Points on a hilly landscape, in no order, each with its height.
A ball rolls from a point to whichever of its 2 nearest points has the largest drop for the distance, and stops where none of them is lower. Distance is the straight distance between rows; heights are no part of it.
<2100> height 385: [ 96 162 130  81 139 145 160 127 140 110 109 154 160 128 150 101 150 119
 148 153 137 129 120 142]
<910> height 597: [107 131 110 173 126 109 119 100 116 130 126 136  89 127 179 130 191 118
  83 136 178 150 128  80]
<330> height 257: [117 153 128 141 122 120  85 112 129 151  91 153  72 130 111 141 171 144
 110  96 173  37 110 112]
<53> height 42: [114  63 107 137 130 109 171 118 166 103 181 120 108 144 145 144 167  53
 158 107 132 173 106  92]
<1899> height 330: [122 132 126 185  80 148 126 121  91 141 123 126 166 120 150 194  97 125
 141 111 147 165 153 168]
<857> height 252: [147  52 173 118 114 123  96 133 123 162 107 121 116  92  86 118  74  89
 130 117 137 163  87 140]
<400> height 474: [120 131 122 103 128 111 149 132 160 164  91 131 154 139  98 181  85 127
 190  87 143 121  99 190]
<119> height 153: [ 71  86 151 131 109 124 103 138 174  87 186 122 116  85 119 136 201 103
 160 127 104 132 148  64]
<1955> height 456: [122  92 121  81 142  95 144 147 165 129 103 143 111 119 135 152 169  62
 155 151 179 197  82 137]
<1203> height 185: [102 141 128 162 177 129 103 118 164 101 136 110 131 146 120 138 129 219
  98 115  81  96 150  87]
<1380> height 53: [159 151  92 195 122 143 147  98 128 133 157 136 102 192 148 154 130 144
 138 140 120  73 140 125]
<769> height 106: [123 136 143 137  94 192 161  95  90 137 140 134 166 116 134 105 134 111
 146 131 133  95 131 144]
<2130> height 212: [152 111  92 152 152 165 157 170 111 114 134  84 148 140 128 188  37 149
 157 146  72 149 139 142]
<578> height 230: [129 131 145 179 172 112  79 129 117 196 101 115 112 118 118 114  66 117
 138 125  96 114 127 128]
<1068> height 233: [155  55 164  91 107 108 134 160 138 141 133 135 113 107 111 116 114  74
 138 130 153 177 107 143]
<1989> height 186: [165 120 156 131 131 151 108 171  95 217  80 119 106  94  89  90  77  94
 115 107 137  68 149 130]
<1965> height 332: [101 113 165  53 135 155 112 113 123 127  90 153 174  95 106  96 115  71
 153 167 110 184 109 161]
<1824> height 208: [143 180 138 190 110 136 110  87  99 170 149  83 183 117 142 102 143 170
 124  94 115 129 135 139]
<2184> height 143: [140 161 126 119 122 115 141 125  87 151 143 122 159 147  94  93 139 160
 100  86 120  76 161 138]
<1911> height 123: [144 123  85 179 106 123 164 127 151 155 167  76 130 190 161 127  76 138
 127  97  99 165 182 138]
<2144> height 173: [122 137 121 107 145 160 125 145 120  64 118 177  89 134 105 167 155 125
 117 193  82  70 168 107]
<1270> height 171: [ 79 104 150 121  82 133 112  94 167  69 188 138 104 104 102 140 188 123
 145  95 121 123 118  65]
<95> height 210: [172  75 118 102 121 107 151 184 163 128 171 106 109 135 123 129 132  87
 140 113 153 139 130 128]
<987> height 141: [125 138 123 147  77 199 177 134 107  92 160 130 158 124 149 160 146 139
 129 144 141  94 159 137]
<828> height 249: [163 175 135 119 117 181 148 134 153 168 161 123 156 121 128  94 177  76
 186 148 120 104 159 181]
<1117> height 140: [133  92 166 134 122 116  76 138  87 174  84 121 124  71 127  96 163  87
  85 115 169 163 138 120]
<872> height 3: [123  96 138 133 101 132 162 112 156 100 198 130 121 134 140 138 137 100
 145 137 126 164 120 113]
<1665> height 224: [139 194 133  85 100 177 142  80 170 112 166 105 188 124 112  84 131 137
 157 122 140 184  94 130]
<369> height 150: [ 63 115 135 130 117 139  87 156 132 112 116 103 157  86 143 137 157 162
 119  87 132  98 146 104]
<440> height 291: [157 146 119 156 101  79 130 114 110 181 137 114 119 143 131  91 126 118
  81  55 171 159 161 146]
<1143> height 306: [149 188 101 135 132 145 101 122 143 115  95 142  94 153 127 143 167 164
 138 160  91  27 157 119]
<1021> height 172: [136 117 154 144 100 162 122 142 107 205 104  93 128  89 122  65 120 113
 113  90 152  82 143 135]
<1063> height 184: [149 128 109 101 123 104 176 155 137 117 118 127 109 160 151 115  63 165
 100 129 175 136 107 139]
<407> height 318: [111 144 131 156  89 162 123 140  70 137 125 102 198 104 137 160 150 144
 124  99 122 135 179 149]
<143> height 528: [119  65 134 147 109 135 140  77 125 177 140 127  97 144  71 150 104  84
 153  74 109  83  89 148]
<1711> height 124: [144 133 142 154 126 135 141 100  75 160 167 125 155 151  90  91 104 124
 113  86  75  83 172 134]
<1817> height 223: [134 140 131 109 114  72 195 114 143 104 149 139 129 152 150  98  73 164
  85 114 165 188 119 146]
<802> height 50: [154 109 153 120 100 126 161 165 176  85 195 110 142 124 126 137 148 144
 130 163 130 155 148 112]
<34> height 398: [133 142 103 113 119  88  82 132  90 110  44 128 131 135 153 158 146 154
  74 142 124 188 177 129]
<1439> height 187: [163 175 158 134 136 151 122 122 111 125 131 163 149 109 129 109 169 113
 133 196 137  93 127 151]
<164> height 300: [147 135 130 136  91  71 106 109 108 159 162 125 124 114  92 104 153 121
  88  28 141 156 165 144]
<1962> height 105: [129 113 152 110 116 120 130  89 146 152  93 116 149 117 138 112  69 133
 142 136 161 196  42 151]
<342> height 13: [153 138 144  77  96 163 161 107  45 156 142 146 152 117 102  63 170 104
 114 144 150 104 127 130]
<1159> height 346: [121 119 114  94 110  96 109 140 119 140  96 132  88 134 119 108 155 104
  84  71 169 121 166 127]
<1496> height 197: [133 186 145 100 130 138 169  80 110  71 163 184 170 152 114 130 151 136
 142 176 108 120 120 161]
<1359> height 160: [120 107 113 107 109 119 117 141 219 131 174 123  87  99 102 133 207 116
 171  67 150 105 108  99]
<1600> height 221: [ 75 131 120 126 197 124 100 148 146  97 112  96  73 129 122 139  95 201
 108 123  71 103 129  78]
<1713> height 120: [107 121  90 170 149 137 106 128 109 164  57 105 129 116 172 169 117 126
 144 128 174 142  75 125]
<607> height 325: [152  67 120  89 135 125 127 202 123  82 113 128  92 109 116 153 112 114
 110 152 146 121 111  93]
<2084> height 74: [119 138 160  96  77 224 153 102 126 133 128 106 186 106 100  97 108 119
 162 115 119  90 108 148]
<1517> height 424: [120 151 160  93 136 135 123 124 148 104 101 154 153  95 145 118 118 161
 143 177 160 141  71 136]
<1156> height 604: [120 130 113 197 115 155 108 119  91 128 113 124 107 127 178 149 159 141
  95 156 165 117 124  86]
<1901> height 88: [158 143  84 186  92 157 139  99  97 145 117 131  90 172 132 150 122 131
 116 113  87  52 182 110]
<508> height 413: [125 169 103 104 121  81  79 133  87 117  84 135 139 135 142 145 194 154
  87 113 154 145 166 121]
<8> height 149: [ 95 162 146 155 162  84  97  89 170  97 166 102 151 127 137 111 158 221
 106 112 101 125 108  88]
<1506> height 274: [106 131 134 133 167 138 125 118 161 182 139 113 129 128 153  49 140  98
 154 137  97 119 117 130]
<827> height 288: [127 134 169  94 144 109  72 112 142 174  96 134 153 100  93  82 143  98
 157 123 116 143 115 158]
<1507> height 169: [156 127 151 128 105 181 161 161  95  81 151 142 156 110 122 149 148 126
 108 177 122 113 177 138]
<1860> height 344: [123 128 119 180 115 118 128 111  89 115 127 145 133 164 136 184  81 130
 116 139 107 162 169 156]
<1991> height 81: [110  69 115 200 123 107 105 122 151 149 175  66 132 123 167 149 127 112
 156  71 122 176 114 105]
<1733> height 250: [118 102 121 121 112 132 129 145 117  78 141 179  83 129 125 172 169 107
 118 149 162  84 127 103]
<1594> height 309: [149 129 103  90 123 148 133 171 122 137  76 134  87 130 144 101 124 103
 115 165 121 106 166 130]
<1259> height 96: [119  77 158  94 103 138 155 171 173  61 202 133 128 116  96 145 150 133
 142 147 108  91 143 101]
<887> height 279: [115 117 148  87 100 136 127 157 112 103 102 163  98 100 100 145 150 137
 102 116 183  85 116 130]
<1345> height 536: [119 121 119 162 129 153 141  96 120 187 122 143 106 158 106 156 110  88
 166 101 114  66 123 143]
<9> height 419: [135 108  99 110 170 130 161 153 132  87 122 163 105 150 141 160 122  81
 154 195 124 138  98 111]
<2138> height 225: [100 175 132 146 124 121 106 100 117  90 150 156 170 144 109 175 154 167
 139 111  92  84 156 152]
<1673> height 517: [178  80 143 154 129 105 134  81 142 151 159 143 114 162  78 154  98  68
 162  95 112 116  75 164]
<1707> height 104: [148 141 103 135 111  81 111 150 163 135 118  94  96 127 156 135 160 167
 109  96 201 128 105 101]
<1906> height 458: [ 97 130 147 112 117 128 114  93 138 136 100 145 155 113 100 181 103 139
 177 106 137 132  92 181]
<1832> height 311: [ 86 103 146 154  89 143  96 124  73 148 122 112 171  90 114 147 150 119
 122  52 118 126 170 140]
<1211> height 267: [ 99 101 142 163 165 177 126 142  75 157 130 112 101 104 126 118  57 100
 133 155  72 133 151 120]
<1838> height 305: [144 104 114  72 101 155 144 200 118  93  97 125 104 105 123 149 111 139
 103 149 171  89 129 111]
<1939> height 99: [118  93  86 172 126 117 162 143 166 126 188  70 128 163 173 132 115 135
 136  85 120 164 135 109]
<1770> height 256: [ 96 130 110 153 167 164 109 167 151 123 122  91 134 106 163 151 114 182
 155 158 115 108 106  95]
<1586> height 203: [112 157 110 144 119 147 130 122 125  98 130 125 138 156 130 165 120 173
 122 120 103  81 171 137]
<1616> height 555: [130 114  73 124 117 134 169 121 104 146  82 148  67 178 172 118 134  81
 100 133 185 147 118 113]
<1395> height 251: [100 121 153 158 151 135 101 124 107 135 135 131 143 103 109 119  77 137
 130 141  71 128 131 130]
<1870> height 117: [115 165 105 127 111 105 115  95  69 178 134 139 177 126 127 131 185 115
 144  89 124 179 157 151]
<1995> height 89: [134 102  96 164 122 130 166 131 116  89 142 120  98 171 163 159 115 158
  82 158 133 153 139  91]
<2005> height 34: [123 154 132 133 128  97 129  98 179 117 179 128 158 125 149 128 149 113
 167 142  98 223 142 136]
<426> height 189: [128 172 137 103  80 176 159  97 178 112 166 119 155 106 130 107 151 162
 154 107 147 116 100 138]
<615> height 664: [185 168 147 122 114 108 151 101 152 128 186 164 123 148 104 106 139 102
 142 128 124 107 140 164]
<2075> height 191: [118 110 169 137  91  91  76  90 128  68 183 159 111  96  85 160 185 129
 112  97 129 128 126  95]
<913> height 477: [143 115 134 105 143  86 121 144 159 115 113 153  86 115 129 148 168 118
 129 144 199 140  76 120]
<2006> height 298: [118 149 131  71 118 166 160 187 142 129  87 126 142 104 104 108  77 175
 140 106 143  59 128 150]
<372> height 526: [129 119  57  98 121 127 188 137  90 107  76 142  86 184 155 145  54 122
 122 128 123 143 114 132]
<327> height 182: [191 115 110 160 141 134  80 172 147 189 107  71  97 126 155 106 123 119
 138 164 108 118 150 110]
<952> height 259: [128 152 130  78 112  92 176 101 153 115 138 151 118 133 136  70 134 142
  97 100 173 152 101 136]
<792> height 545: [145 116 105 146 138 138 120 126 142 157 121 138 100 150 116 170 158  74
 179 122 136  85 111 155]
<815> height 137: [103 139 110 113 137 102  81 142 214 159 148 118 105 122 118 148 180 136
 181  86 141  99 120 139]
<1822> height 90: [102 103 147 163 146 113  76 131 121 156  85 126 126  89 146 143 119 135
 134 135 158 149  87 122]
<1184> height 502: [192  88 137 165 156  71 135 108 129 102 142 154 115 153 102 154  76  84
 125  93 124 130  69 147]
<461> height 75: [102 145 113 104 151 126 148 114 100  91 156 167 161 168 116 143 156  94
 129 164  70 145 186 150]
<1309> height 234: [103 106 137 138 150 113  66 124 137 119 104 154  86 108 104 173 176 131
 133 113 160  64  69 104]
<396> height 461: [137  83 162 159 140  69  88 124  91 125 125 150 104 110 121 129 106 119
  63 138 134 190 140 117]
<1859> height 138: [141 109 129 138 144  98 154 133 117 100 135 141  97 152 133 126  80 164
  79 152 142 135 110 114]
<1729> height 557: [128  99 104 149 157 150 151  90 156 148 133 123 109 147 127 140 158  80
 175 120 138 105  57 139]
<1194> height 109: [ 68 149 123 131 126 109 146 102 171  80 150 119 143 130 149 123 133 210
 118 110 134 126 100  96]
<593> height 237: [110 187 126 108 122 123 144  70  91 106 158 173 183 154 109 141 162 141
 159 112  93 102 137 164]
<161> height 211: [109 119 152 129 107  88  81  86 152 111 134 166  87 108  85 175 182 138
 122  88 161  99  92 119]
<277> height 329: [ 91 181 123  91 158 179 135 168 110 119  80 127 126  96 122 119  84 154
 153 144 113  76 124 140]
<371> height 600: [155 134 123 133 175 101 136  76 162 103 131 167 104 156 129 144 129 120
 162 158 136 107  19 122]
<996> height 384: [127 122 101 143 159 159 177 131  92  55 126 155 105 130 148 180 115 121
 130 191 137 118  74  89]
<755> height 268: [154  99 176 129 121 120  76 110 144 208  91 109 120  95  97  91  96 105
 132 117 145 139  92 148]
<141> height 165: [ 89 117 108 108  86 157 120 163  97  98 106 108 143 105 139 142 176 150
  88  82 147  94 189 104]
<2064> height 360: [150  94  90 172  93 106 108 118 100 119 124 130  99 185 125 193 106 134
 116 102  86 124 185 127]
<2116> height 509: [167 135  72 109 101  97 159 144 103 144  56 138 107 180 143 167  48 120
 148 120 113 145 133 157]
<652> height 254: [126 107 102 109 180 125 101 170 144  83 102  91  60 128 118 159 115 183
 120 153  86  97 112  65]
<835> height 473: [139  79 162 159 177  62  77 126 127 125 148 133  85 119 114 113  93 132
  84 150  98 155 114  99]
<875> height 293: [125 136 146  74 107 124 185 127 134  99 162 118 154 132 120  58  97 170
  99 105 127 129 124 129]
<574> height 188: [129 106 122  77 112 115 160 164 197 113 175 131  99 129 114 122 168  99
 159 103 159 129 126 127]
<916> height 351: [146  84 110 125 174 143 157 171 114  36 127 121  94 111 121 177 112 119
 112 168 122 105  81  75]
<1539> height 192: [145 176 136 149  89 125 105  53 117 135 163 106 176 115 115 101 144 155
 113  80 129 174 103 119]
<1589> height 283: [126 153 151  99 130 154 129 111 185 176 122  90 147 110 129  53 133 124
 160 120 136 128  93 136]
<1473> height 349: [ 87 112 101 150 102 150 160 136 121 170  95  84 153 126 178 148  86 148
 143  84 169 155 111 142]
<1413> height 51: [102 143 159 130 131 114  77  88 138 171  64 110 150  91 143 100 107 150
 124 118 168 177  67 142]
<1461> height 399: [ 77 147 105 126 157  98  98  98 122 166  55 158 112 147 144 138 159  88
 127 120 154 170 137 149]
<1556> height 155: [127 122  56 150 147 142 156 135 120 154  59  99 113 153 177 133  99 115
 137 112 146 128  84 112]
<1177> height 154: [139  90 164 136 124 123  78 159 111 156 135 111 124  84 120 100 162  88
 102 128 131 123 169 116]
<1813> height 170: [163 185 147 154 102 120  97  58 118 109 174 122 180 113 138 119 149 146
 125 140 132 211 114 122]
<980> height 134: [121 161 149 111 154 126 158  95 122  68 156 155 199 138 127 134 147 151
 138 194  77 186 136 149]
<1642> height 222: [168 181 138 127 141 181 141 124 111 141 151 134 187 118 128  98 174 112
 172 185  98  77 145 157]
<88> height 570: [102  96  89 150 164 115 159 111 119 117 116 156  70 156 166 126 137  80
 110 150 154 141  79  83]
<256> height 227: [155 186 121 177 152 149 121 111  98 141 138  94 187 145 133 121 165 217
 111 138 110 113 157 123]
<1676> height 549: [171 133 149 121 142  93 127 155 129 175 132  97 164 136 114  76  62 125
 102 114 103 171 181 164]
<506> height 489: [136 129 137 115 128 133 138 152 122  47 132 154 129 122 112 202 112 188
 115 175 132 119 126 127]
<2173> height 363: [ 80 129 117 156 121 117 121 118 105 156  82 109 143 126 173 137 107 136
 108  95 155 186 142 143]
<1190> height 289: [157 125  94 108 170 123  91 157 158 106  97 120  40 142 130 140 145 153
 130 174  70  81 133  78]
<1474> height 130: [ 96 134 125 117 107 112  97 157 163 108 123 104 118 102 145 153 180 175
 114  82 171 110 129  98]
<2049> height 110: [171 135 127 176  89 158 141 121  79 152 151 119 120 162  97 136  99 122
 100  95 101  55 197 130]
<223> height 119: [118 141 119 105 145 146 137 148 138 104 136 179 119 154 124 131 152  81
 145 171 100  99 169 138]
<858> height 248: [126 146 132 143 175 147 110 122 125 178 123 146 100 131 111  78 130  82
 147 145  82  67 140 127]
<1011> height 108: [101 159 141 111 112 169 161  98 164  91 197 107 194 136 124  99 113 167
 169 118  70 116 123 143]
<1399> height 522: [141 144 144 125 196 111  98 180 163 144 116  88 118 124 113 103  55 201
 115 147  79 147 132 123]
<799> height 278: [126 182 116 128 135 136 108 127 144 121  97 133 106 136 133 109 188 171
 110 122 155  31 128 106]
<356> height 236: [186 125 159 139 101 109 113 149  84  98 118 135 121 107 124 140 152 148
  47 145 175 145 163 123]
<1142> height 151: [176 145 102 159  98 132 174 122 131 134 171  87 139 182 148 107 140 140
  84 111 108 166 207 133]
<1771> height 70: [ 83  94 147  88 124 127 150 126 112 107 160 127 191 117 145 106 135  90
 140 136  78 213 164 130]
<688> height 454: [139 151 146 113 120 103 118 136 166  91 124 147 129 107 139 161 151 163
 147 148 181 134  76 130]
<713> height 33: [ 98 114 139  85 152 121 157 114  98 103 147 169 165 144 124 108 125  67
 139 153  71 175 159 156]
<782> height 438: [ 77 136 141 141 145 132  99 121  96 113  88 180 151 103 122 185 106 126
 153 146 118 139 117 152]
<496> height 175: [208 154 123 154 124 148 163 142 148 130 154  85 149 188 125 113 123 200
  92 119  94 143 195 133]
<1615> height 142: [151 182 117 135 120  97 104 108 110 150 153 114 190  92 135 122 186 144
 137 120 126 216 143 141]
<592> height 183: [115 143 111 135  87 157 146 119  81  94 122 128 134 147 127 151 148 163
  79  93 126  76 181 116]
<1030> height 446: [125 114 144 125 148  50  81 144 116  94  97 146  99 122 136 135 149 142
  47 153 154 178 149  93]
<1249> height 36: [156 151  90 166 122 139 156 120 137 116 145 127 108 169 174 153 144 121
 130 171 153 135 142 117]
<423> height 77: [122 145 146 154 164 120 120 111 143 115 160 124 173 134 150 120 141 122
 143 181  74 195 160 141]
<261> height 418: [ 92 150 136 138 150 105  95 109 122 119 110 166 144 125 143 149 162  92
 145 158 126 166 143 144]
<1229> height 290: [113 176 136 134 167 180 101 161 120 121  87 124 149  75 144 129 134 164
 144 185 120  89 113 115]
<968> height 190: [156 131  72 130 114 146 187 150 131 152 103 104 117 167 182 118  86 126
 133 137 164 138 110 130]
<513> height 537: [137 141 119 115 184  99 122 164 154 163 103 100 125 142 136  82  48 141
 114 147  91 178 158 145]
<401> height 159: [128 122 154 121 104 136 115 138  79 173 117 116 144 104  91  89 133 127
 101  59 140  65 148 128]
<658> height 91: [106 150 112 111 127 119 138  99  33 178 140 144 174 156 126 103 148 146
 124 133 115 146 143 140]
<1887> height 359: [119 125 124 147 133  93 107 112 135 157 117 132  83 146 137 105 154 103
 102 107 158 114 135 120]
<587> height 214: [142 134 133 196 170  83  57 130 156 188 140 113 116 147 129 126 103 124
 148 130  86 134 156 139]
<929> height 107: [121 152 105 137 156  73  87 131 190 139 138 119 119 157 140 151 128 165
 157  93 132 107 121 133]
<1340> height 508: [129 139 154 117 179 110  82 167 152 154 104 108 110  98 114  85  84 166
 115 149 113 104 114 113]
<300> height 199: [192 136 109 195 159 107  73 136 164 197 142  87 103 163 139 125 115 113
 159 132 101  90 141 122]
<575> height 450: [118 136 130 113 130 131 153 130 120  75 126 180 144 128 140 181 111 106
 157 206 132 166 111 157]
<1183> height 73: [141 144 101 145 129  56 111 123 179 127 155 103 116 142 154 151 131 183
 134  85 164 152 100 124]
<1414> height 652: [148 161 121 118 131 111 162  98 185 143 166 165 108 159 126 122 154  99
 172 139 148 131 117 168]
<960> height 485: [101  91 166 143 181  89  65 113 159 142 142 119  86 104 125  72 104 125
 113 143  90 133  94  76]
<1653> height 206: [179 180 131 172 128 161 155 131 157 139 167  70 177 135 146 112 149 203
 116 139 125 113 163 136]
<1930> height 92: [141 141 140 152 142 158 129 109  61 149 101 169  82 120 126  91 135  89
  84 167 141  85 117 100]
<600> height 574: [122 107 117 147 173 128 138  60 138 153 117 151  80 155 114 129 127  93
 147 142 124  91  29 118]
<1780> height 111: [ 72 115 148  83  75 180 156 122 138 110 124 124 161  98 115 132 115 145
 152  84 138 112 108 156]
<730> height 174: [129 106 167 126 118 146 140 168 123  93 151 121 174 111  93 156  59 175
 126 121  83 131 160 160]
<750> height 144: [123 144 148 121 144 148 147 132 139 103 174 118 192 147  97 119  93 183
 143 105  57 107 176 156]
<650> height 168: [178 114 142 160 120 132  78 175 127 200 114  83 106 104 138  85 140  97
 109 129 158 104 157 124]
<1098> height 356: [110 129 150  51 124 173 161 129 116 119 112 149 172  94 130  84 154  78
 150 169 127 157 119 147]
<1267> height 284: [106 125 118 119 152 181 146 154  69 131  99 133  97 108 133 108  94  86
 107 155 108 120 158 116]
<1982> height 487: [169  56 151 156 165  51  91 125 142 109 168 127 113 122  98 137  65 114
 118 111 104 155  68 110]
<1010> height 328: [164 161 100 119 159 130  90 154 180 123 124 129  82 162 109 152 135 158
 163 170  66  46 142 122]
<1936> height 492: [147 126 114 107 106 119 163 155 126 145 109 144 124 163 126 159  85 102
 154 114 153 142 134 185]
<599> height 49: [142 120 169 106 119 161 122  98  62 158  98 156 130 103  94  71 159  80
  96 130 144  97 115 125]
<240> height 308: [100 105 171  90 117 132  89  87 141 154  96 140 141 106  97 120 136  65
 143 132 124 177 115 163]
<1975> height 131: [ 89  85 140 127 126 157 123 175 169  79 161 119 120  99 128 148 183 126
 145 164 115  80 151  73]
<864> height 260: [128 130 152  72 108 160 175 145 150 149 104 132 161 115 103 106  59 136
 162 129 142 114 109 183]
<1907> height 60: [ 67 155 129 122 112 140 160  86 173  67 179 123 180 132 156 129 130 185
 151 116 103 141 114 118]
<1721> height 542: [108 115  59 117 125 127 175 117 107 129  90 160  66 188 172 122 107  79
 112 136 116 141 145 115]
<1789> height 255: [132 176 145  63 119 165 118  93 186 151 119  93 181 106 108  78 129 109
 159 129 145 192  93 152]
<1051> height 319: [ 97 144 114 106 125 144 167 157 120 131 120 108 159 131 138  85  73 174
 102  90 119 124 150 144]
<934> height 145: [110 130 144  67  76 145 178 115 174  86 154 144 136 119 104 138 129 152
 151  83 155 119 101 159]
<982> height 220: [128 105 102 109 115 181 138 172 108  73 111 150  90 129 140 181 166 102
 136 185 137  84 137  97]
<1878> height 331: [139 154 111  79 116 113 128 155 139 139  69 144 103 144 131  96 136 123
 109 112 163  94 153 144]
<781> height 258: [171 108 152 134  86 115 138 155  78 139 110 123 113 110 137 117 104 132
  58 133 202 152 134 134]
<591> height 215: [128  94 117  88 153 147 196 148 137 147  91 127 130 125 116 108  51 115
 161 124 142 141  62 161]
<142> height 465: [103 114 135 124 137 116 141 142 117  55 125 157 155 111 137 206 104 156
 149 178 134 153  91 126]
<1889> height 429: [108 158 130 133 141  58  80 130 127  94 108 139 137 102 141 153 195 164
  73 130 161 168 143 103]
<1407> height 277: [156 114 126 152  76 115 151 137 104 164 121 114 113 127 144 125 106 105
  89  75 192 179 153 156]
<292> height 118: [131  92 168 136 122  94  59 110 142 155 104 126 101  84 135 108 158  99
 106 127 165 176  86 107]
<1768> height 495: [ 89 118 154 124 171 101  71 123 134 143 114 117 115  97 123  65 125 147
 104 106 108 106  97  93]
<244> height 379: [106 128  98 122 126  96  99 139 108 137  58 143 108 137 169 141 114 114
 113 144 151 188 145 137]
<370> height 584: [114 124 100 144 154 112 138 121 122  97 115 152  61 152 173 115 164 111
  86 192 160 139 118  63]
<671> height 194: [159  86 132 149 122 148 141 185 108 136 151  89 150 131  93 176  24 152
 140 115  76 129 169 158]
<2108> height 442: [111  73 111  92 147 104 133 168 152 108 121 142 115 135 135 166 146  59
 171 148 138 165 118 125]
<67> height 231: [134  93 110 158 162 154 131 175 155 105 160  80 152 122 133 165  86 151
 169 145  81 120 118 114]
<852> height 68: [109  53 110 167 135 134 135 142 161 139 161  75 135 116 167 137 147  64
 173 113 119 191  99  98]
<56> height 54: [135 139 121  78  91 124 163 107  52 146 193 153 151 148  98  90 175 137
 115 132 121 141 153 137]
<1130> height 307: [121 123 144 143  82 108  90 120  91 150 167 114 152  93  82 148 169 119
 113  23 115 113 179 141]
<1581> height 139: [170 151 150 151 162 137 111 103  70 123 129 160 124 118 129  99 190 117
  78 200 134  93 126  97]
<819> height 76: [113 124 145 102 117 115 132 108 150  99 177 114 165 107 131  87 177  90
 134 144 103 217 138 101]
<716> height 205: [178 126 155 141 117 146 177 133  86  79 149 141 147 129 126 122 146 149
  57 181 145 152 160 124]
<786> height 226: [123 161 103 107 160 150 126 135  92 181  88 150 109 156 105  91 112  67
 144 126  70  70 176 133]
<696> height 204: [155 137 137 103 126 168 127 163  86 168  89 148  92 120  83  99  92  66
 128 134 111  56 170 135]
<2124> height 337: [ 79 103 112 145 103 176 169 142 131 149 132  97 146 133 152 118  73 145
 150  79 131 119 130 139]
<862> height 162: [142 119 142 100 126 122 181 112 142 146 108 126 140 127 125  96  24 152
 142 136 147 160  42 149]
<1354> height 631: [123 145 120  88 152 121 147 103 183 120 128 169 121 151 128 153 146 123
 193 164 143 123  69 156]

Where does a ball stop that starts at each point below?
<1098> => <1183>
<575> => <713>
<1860> => <2084>
<1955> => <713>
<858> => <1249>
<277> => <1907>
<1143> => <872>
<256> => <872>

Call two points neighbours if one is among the 2 nearest of the other. Go from one point of each pair to the other, from neighbour to neighbour, staying as low as possible. Name the highest point that can't be avoided.
<1249> and <2084> => <1589>
<1907> and <872> => <1010>
<1249> and <1413> => <968>
<1183> and <713> => <593>
<713> and <2005> => <819>
<342> and <872> => <256>
